A landscape with many valleys, sampled at points; each row gives a point and its height.
From any point a ball rolls to the lowest of the 2 points nearest to it. It stops when none of these is lower. Distance is the straight distance between rows; heights are no part of it.
Z831 height 7.2: [  8  -4  10  -4  13 -27  -9  33   8  24 -12 -20  30 -10  -4  17  19  20
   6  14 -16   6  44 -20   3   8]
Z683 height 39.7: [ 23  -1 -27  20   6   4  11   6 -10 -10 -12  15  16  36   5  -3 -31  13
 -14   4 -19  16 -41  27 -13 -11]
Z275 height 14.9: [ -2  17  -9 -26  28  45  -5  32  -8  -8 -33   5 -20   1   4  -6 -18  10
  22 -29  24 -24  13 -27 -35  -6]
Z811 height 48.8: [ 28   5 -31  15 -15 -85 -36  -9  -4 -17 -17  24 -12   2  10   7  -5  24
  27 -27 -41  31 -11  -2  -3 -17]
Z129 height 15.1: [  4 -28  -9  -6  10  20  18  28 -22 -32   4  -1  11 -26 -25   6 -14 -17
  12  16   9 -18 -30  10 -51  -1]
Z507 height 7.1: [ -2   8 -10   6   4  13 -10 -18  -1 -15   2  -9 -30   4   9  -6 -37  40
  -3   6 -33  -8 -21  25   5  15]
Z348 height 31.8: [  1   3  13   5   1  55  17 -35 -13  -3  17   8   8  11  -1 -13  -6   8
  16 -27 -17 -19 -40  39  -6   9]
Z407 height 51.1: [-21  14  20  34   5  26  10 -41   0  -2  14  15 -18  32  14 -21 -37  13
 -30 -21 -20   4 -37  22  14 -12]
Z602 height 58.0: [ 30  -4  14  21 -12 -33  -7  21 -15  20 -18 -12  48  -2 -11  20  19  -9
  -1   2  17  18  -3   8   2 -11]
Z254 height 26.0: [-23   3  23   4  -4  36   5 -10 -13 -18  23 -16 -22 -32  -8  -8  -4 -20
   5   5  13 -19 -17  18 -11   7]
Z48 height 46.5: [ 22   1  -8  28 -33 -88 -28 -15  -7   1 -13  10 -18  -3  16   7   2   9
  16 -14 -23  26 -26   1  13 -25]
Z484 height 3.8: [-12  14 -14  -8  22  53  -4   7  -9 -17  -9  -5 -22  -6  -9  -5 -50  -1
  -9   7  18  -7  -7   6 -15 -10]
Z80 height 12.6: [ 12   8   9   4  -5  26   1 -21  -3   1   6 -19 -23  11  17  -3 -11  31
   9   2 -30 -14  -3  22  13  33]
Z966 height 42.0: [ 38   0 -27  12   0  10   9  10 -15  -7 -14  23  47  46   5   7 -22 -11
 -12  -6  12  29 -40  23  -6 -17]
Z623 height 58.2: [  4  -9 -10  -2  16 -16   4  26  22  35  32  13  41  13 -19  -8  39  20
  -8 -13 -42  17  48  24   2  13]
Z281 height 37.3: [-36  -4  -6 -13 -22 -31  -2 -32  12 -11  20 -20 -43 -14  -1   4  -9  -2
 -12  28  17  -4  -9  -8  35  13]
Z948 height 7.0: [ -5   8   3 -11  -8 -15  -3   7  -2  23  -3 -31 -15  -7  25  19  -4  17
  14  23  17  -8  26 -21  34  11]
Z979 height 9.5: [  4 -14  -3  -3   4  17  16  20 -23  -7 -14  -3  15 -24 -26   5  12 -19
  12   0  18 -13 -14   7 -40  -3]
Z689 height 10.8: [  7 -14 -26 -13 -17 -61 -21 -22   9   8 -11  -9 -30 -23   1  14   0  29
  20  21 -27  -7  13 -16  51  14]
Z714 height 23.9: [-49  22  20  -9  -7   9   3  -2   4 -30   0   3 -12 -12  12  -5   6 -45
 -20  -5  51  17  12 -32 -16  -5]
Z433 height 46.3: [ -5  -6  26  10  -9  15   9 -16  11  24  14 -12 -15 -12  13 -11  27 -44
   4  19  34 -22  34 -32  34 -20]
Z975 height 33.7: [-29  25  -3   6 -28 -42 -14  -5   5 -16   8  -3  -4   7  17  14 -15 -11
 -36  16  43  41  -9  -7  24  -9]
Z608 height 50.9: [-19  -2  37   5 -11  -6  -2   9   5  13 -16  -7   0 -26 -13   6  33 -52
 -11 -13  54  -4   8 -41 -10 -35]
Z770 height 53.5: [  0  -8  26  20 -16 -12  -2  10 -12   9 -14  -8  25 -19 -20  14  25 -50
 -19  -8  52   9  -6  -7 -13 -23]
Z449 height 65.6: [ 25 -40 -15   8  13 -40   6  29  17   5  14  13  52   6 -41  -4  27   2
 -21   1 -34  24  20  19 -27   3]
Z601 height 43.6: [-24 -13  20  -5 -10  -1  10 -24  14  10  18 -35 -32 -20   2  -4   5 -30
  -3  29  31 -21  28 -30  25  -4]
Z346 height 34.0: [-27  -1  -7   6 -25 -36  -9 -34   4 -13  14 -11 -44 -14   4   0 -15   9
 -10  15  -8  -2 -26   9  24   8]
Z875 height 47.3: [  6 -36 -23 -38  26  17  14  49   5 -44  -2   5   7   4 -17  19 -39   0
  -1  16  -9  -3   0 -34 -64   5]
Z871 height 9.8: [ -9  17 -15   9  14  35  -4  -7  -4  -8  -9  -8 -19   4   2  -4 -46  14
 -17  11  -4   3 -17  23   3  -3]
Z740 height 54.5: [ 10   2 -40   2  14 -27 -10  18  15 -14  13  25   1  23   5  -8  -6  46
 -13  -1 -57  20  18  20 -14  18]
Z687 height 29.4: [ 10  15  16 -14   2  73   3 -24 -14  -5   9  12 -10  -5  -5 -21   2  -3
  20 -24   1 -25 -17  31  -4  11]
Z924 height 28.3: [-44  18  11  -4 -18 -19  -1   0   5 -15   7 -15  -5  -5  13  14  -4 -32
 -23   8  59  26   9 -31   2  -3]
Z726 height 55.1: [  0  -1  -3 -22  28  13   2  27  15  33  19   6  31   3 -21  -5  42  12
   7 -20 -25   0  61   1 -12  21]
Z635 height 16.4: [  4 -21   2 -10   1 -39 -10   2  16  30 -11 -36  -6 -17   3  21   1  22
  15  41   1 -14  35 -37  47  -2]
Z467 height 17.5: [ 22 -11  25  15 -23   3  10 -41   5  11  19 -19 -33   9  17  -3  -2  25
  11   5 -36 -27  -5  13  28  23]
Z301 height 56.6: [ 12   6 -20   0  16 -14   1  29   7   9  10   8  29  19   2   0  16  30
  -2   0 -33  17  29  18 -12  25]
Z252 height 34.1: [  6  -6 -10   3  10  32  24 -25 -14  -1   5  11  29  21  -6 -12  -2  14
  17 -17 -31 -11 -41  41 -20  11]
Z106 height 38.8: [ -7   7   1   7 -36 -69 -19   1   1   4   2 -14  -3  -8   7  24  -5  -6
 -17  20  33  25  -6  -9  35 -13]
Z150 height 29.9: [  6 -13  24   4   4  26   6  -8 -10  26 -11 -23   0 -31 -17  -7  32 -21
  13   5  -2 -23   4  -3   4   2]
Z563 height 52.5: [-34  26  17  24   8  37   2 -41  17 -14  16  11 -21  20  12 -18 -44  -6
 -39  -3 -13  13 -14  20  20 -11]
Z116 height 15.3: [-13   5   6  -4  -2  23   7  19 -20  -6 -13   5  -7 -18  -8   2   8 -28
   3 -17  48 -12  -7  -8 -32 -13]
Z600 height 55.6: [ 15   9  15  15 -18  -7  -3  17 -22  16 -13   5  46  -1  -3  20  25 -35
  -3 -15  52  14  -5   5   0 -19]
Z995 height 25.6: [-22   9  37  12 -19  33   4 -43  12 -24  44 -10 -34   0  12 -12 -19  -3
 -10   2 -11 -10 -22  18  14  13]
Z169 height 50.7: [ 18  -3 -53  -7  -8 -75 -32   1   7 -36  -9  31 -10  -5  -5   7 -11  34
  12 -16 -47  34  10   0  -7   1]
Z751 height 44.1: [ 15 -11 -42  -8  16  -5  -5  26  -1 -29 -14   7   3  12  -7   9 -45  25
 -17  28 -16  15 -11   3 -27   6]
Z786 height 15.0: [  4  13  -8  -8  -1 -31 -15  21  -2  12 -10 -17   6  -3  19  19  -3  37
   9  19  -7  11  23  -8  17  17]
Z222 height 33.0: [ 25  -2  13  10  10 -17  -1   1  17  46   2  -9  40  16   1  -4  43  17
  15  13 -51   4  27   2  34   6]
Z842 height 23.3: [ 14  28  -8 -36  19  55  -5   9 -15  14 -30  38   2   5   6 -23  19   5
  17 -33  35 -19   1   2  -4  -3]
Z808 height 40.8: [-44  -5  16 -24 -13  -6  11 -32  18 -17  30 -34 -41 -16  -5  -4  -7 -19
  -4  28  32 -14  14 -25  26  14]
Z101 height 26.7: [ 14  21  -2 -29  11  63   1 -11 -18  12 -11  21   2   0   2 -21  18   2
  24 -28  11 -21  -2  19  -4  16]
Z804 height 60.6: [ 45 -25  -3  10   2 -25   2  20 -13   4 -18  -1  68   7 -32  15  19 -23
  -1  -3  16  12  -7  11 -27  -3]
Z112 height 48.9: [-15  -1  32   1  -5   4  -1   5   5  26 -13 -18 -13 -23   4   1  27 -39
   6  -6  44 -20  24 -45  11 -27]
Z226 height 24.0: [ 20 -10  18  -1  17  16  -8   7   2  43 -23 -17  27 -16 -17  -1  45 -10
  17   5  -4  -9  21 -30  12  -8]
Z388 height 21.2: [-15 -10  -4   4   5  20   2   7 -14 -30  15 -14 -13 -30 -14   1 -32   6
   6  21  -1 -18 -32  22 -27   8]
Z557 height 29.0: [-11   0  26   4  -9  35  10 -15 -12   8   9 -14 -16 -25  -4 -11  19 -27
  10  -4  15 -22  -1  10   3   7]
Z160 height 49.3: [-20  11  21  30 -14  19  15 -36  -6  11  18  10  -3  31  33 -10   2  -3
 -14 -22  -6   6 -27  18  25  -1]
Z12 height 54.1: [-45  28  18   7   6  43  -1 -32  15 -36  17  11 -19   6  15 -19 -21 -28
 -31   8   8  19   2   5   9   2]
Z339 height 19.4: [  9  29  -2 -34  22  41  -6  34  -7   6 -40  30 -10   9  10 -18   7  13
  22 -43  39 -24   5 -23 -20 -14]
Z287 height 17.6: [  4   0 -17   9 -33 -63 -16 -35   9  13   7   1 -40   1  24   6  -3  18
  18  11 -21  -8  -4 -11  54  -7]
Z776 height 45.8: [-18  24   3   9  -8  39   5  -8 -13   4  -2  28  10   9  19  -6  17 -31
 -13 -22  34  18  -9  15   9 -11]
Z350 height 45.9: [  9 -22 -35 -29  25  10   3  37   1 -34 -17  -2   2   9 -17  19 -59  11
 -14  24   0   6  -5 -23 -39  -1]
Z610 height 43.9: [  7  15 -15  16  -6  30   9   2 -16   0  -9  27  32  28  11   3  -8 -21
 -16 -17  31  28 -28  23   0 -23]
Z36 height 49.0: [ -4 -27 -21 -39  35  22  18  52  12 -28   9  17   5   7 -17   4  -9   2
   7 -13 -12 -15  32 -31 -66   6]
Z313 height 42.1: [ 32 -12 -38   1  15   1   2  17   1 -21 -19  13   2  25  -8   3 -62   3
 -24  29 -23  17 -34   9 -15 -16]
Z957 height 68.4: [ 18 -23  -2  11  11 -20   9   2   8  21  -7  -3  44  -1 -30  -6  37   6
   2   3 -46  12   2  22 -16  10]
Z922 height 36.7: [  9  -8 -13  15   3  11  21  -1 -20  -6  -4   2  22  10  -6  -3   1   2
   5  -2 -15   0 -36  35 -23   6]
Z800 height 52.6: [  9   2 -43  -8   2 -49 -21  10   7 -20 -12  12 -10  -2   4   8 -15  47
  -1   7 -36  21   8   5  -1  17]
Z673 height 50.3: [  5 -15 -15 -40  35  24  15  45   9  -8  -2  28  14   6 -22  -5  19   1
  19 -27  -3 -23  32 -22 -62   7]
Z734 height 27.5: [ 26  -1  13  18  -5 -17   3  -9   3  39  -1 -18  14   8  24   4  24  13
  17  19 -31  -9  15   2  43   4]
Z645 height 63.2: [ 44 -34 -17   6   6 -47   5  30   2  -9   2  11  55  20 -28   5  14  -6
 -10   2 -16  21   1  18 -33   6]
Z593 height 17.4: [ 11   0  21 -10  22   0 -11  32  11  36 -20 -16  34 -10 -11  13  39   5
  22  -4  -8  -8  46 -42  -3  -8]
Z389 height 23.1: [ 17   5   4  21 -20 -37  -3 -18   3  28   3 -12 -11  12  38   4   7  21
  12  17 -24  -7   0   2  46   2]
Z859 height 29.3: [-27   0  23  24 -20 -10   2 -44   4 -19  36  -2 -39  -3  11 -12 -19   8
 -14   3 -21 -11 -44  20   7   5]
Z672 height 52.7: [  1  -1   2 -31  33  18   2  32  14  21  -4  10  19  -7 -25  -7  41   8
  19 -30 -12 -17  54 -20 -35  13]
Z825 height 9.7: [ -4  20  -1 -21  24  67  -8  11 -12 -15 -13  -2 -29 -10  -6 -16 -32   6
  13 -15  17 -23   5  -4 -20   1]
Z917 height 18.1: [ -4 -23 -15 -24  -1 -62 -16   0  18  10 -19 -19 -14 -30 -12  25   1  39
  10  23 -14  -1  25 -31  41  15]
Z798 height 22.1: [  2  -9  40  18 -28  26  21 -50   8   2  40 -11 -30  12  16 -12   1 -10
  -1   2 -12 -24  -5  11  28  12]
Z246 height 43.0: [  2   6   2  28 -42 -83 -19 -16   7   5   4  -1 -15  -1  19   8   4  -8
  -9  10   6  24 -20  -2  37 -27]
Z661 height 47.8: [-29  21  19  23 -13  28  15 -29   3   6  20  25   7  31  40  -9  17 -28
 -15 -16  11  20  -4   6  32  -1]
Z713 height 19.8: [-41  17  24 -14   0  24   2  10  -3 -25  -3  17 -29 -21   0 -18   8 -38
  -9 -24  55 -11   0 -25 -30 -17]

For each start below, name the point where the ball stops.
Z222 => Z689
Z112 => Z507
Z645 => Z507
Z12 => Z507
Z922 => Z484

Call two points neighbours if one is among the 2 nearest of the other. Go from one point of each pair to the other, from neighbour to neighbour, staying as low as possible. Name the highest point that can't be avoided.
Z507 and Z831 => Z623
Z831 and Z948 => Z786
Z689 and Z979 => Z150
Z689 and Z831 => Z917
Z484 and Z507 => Z871
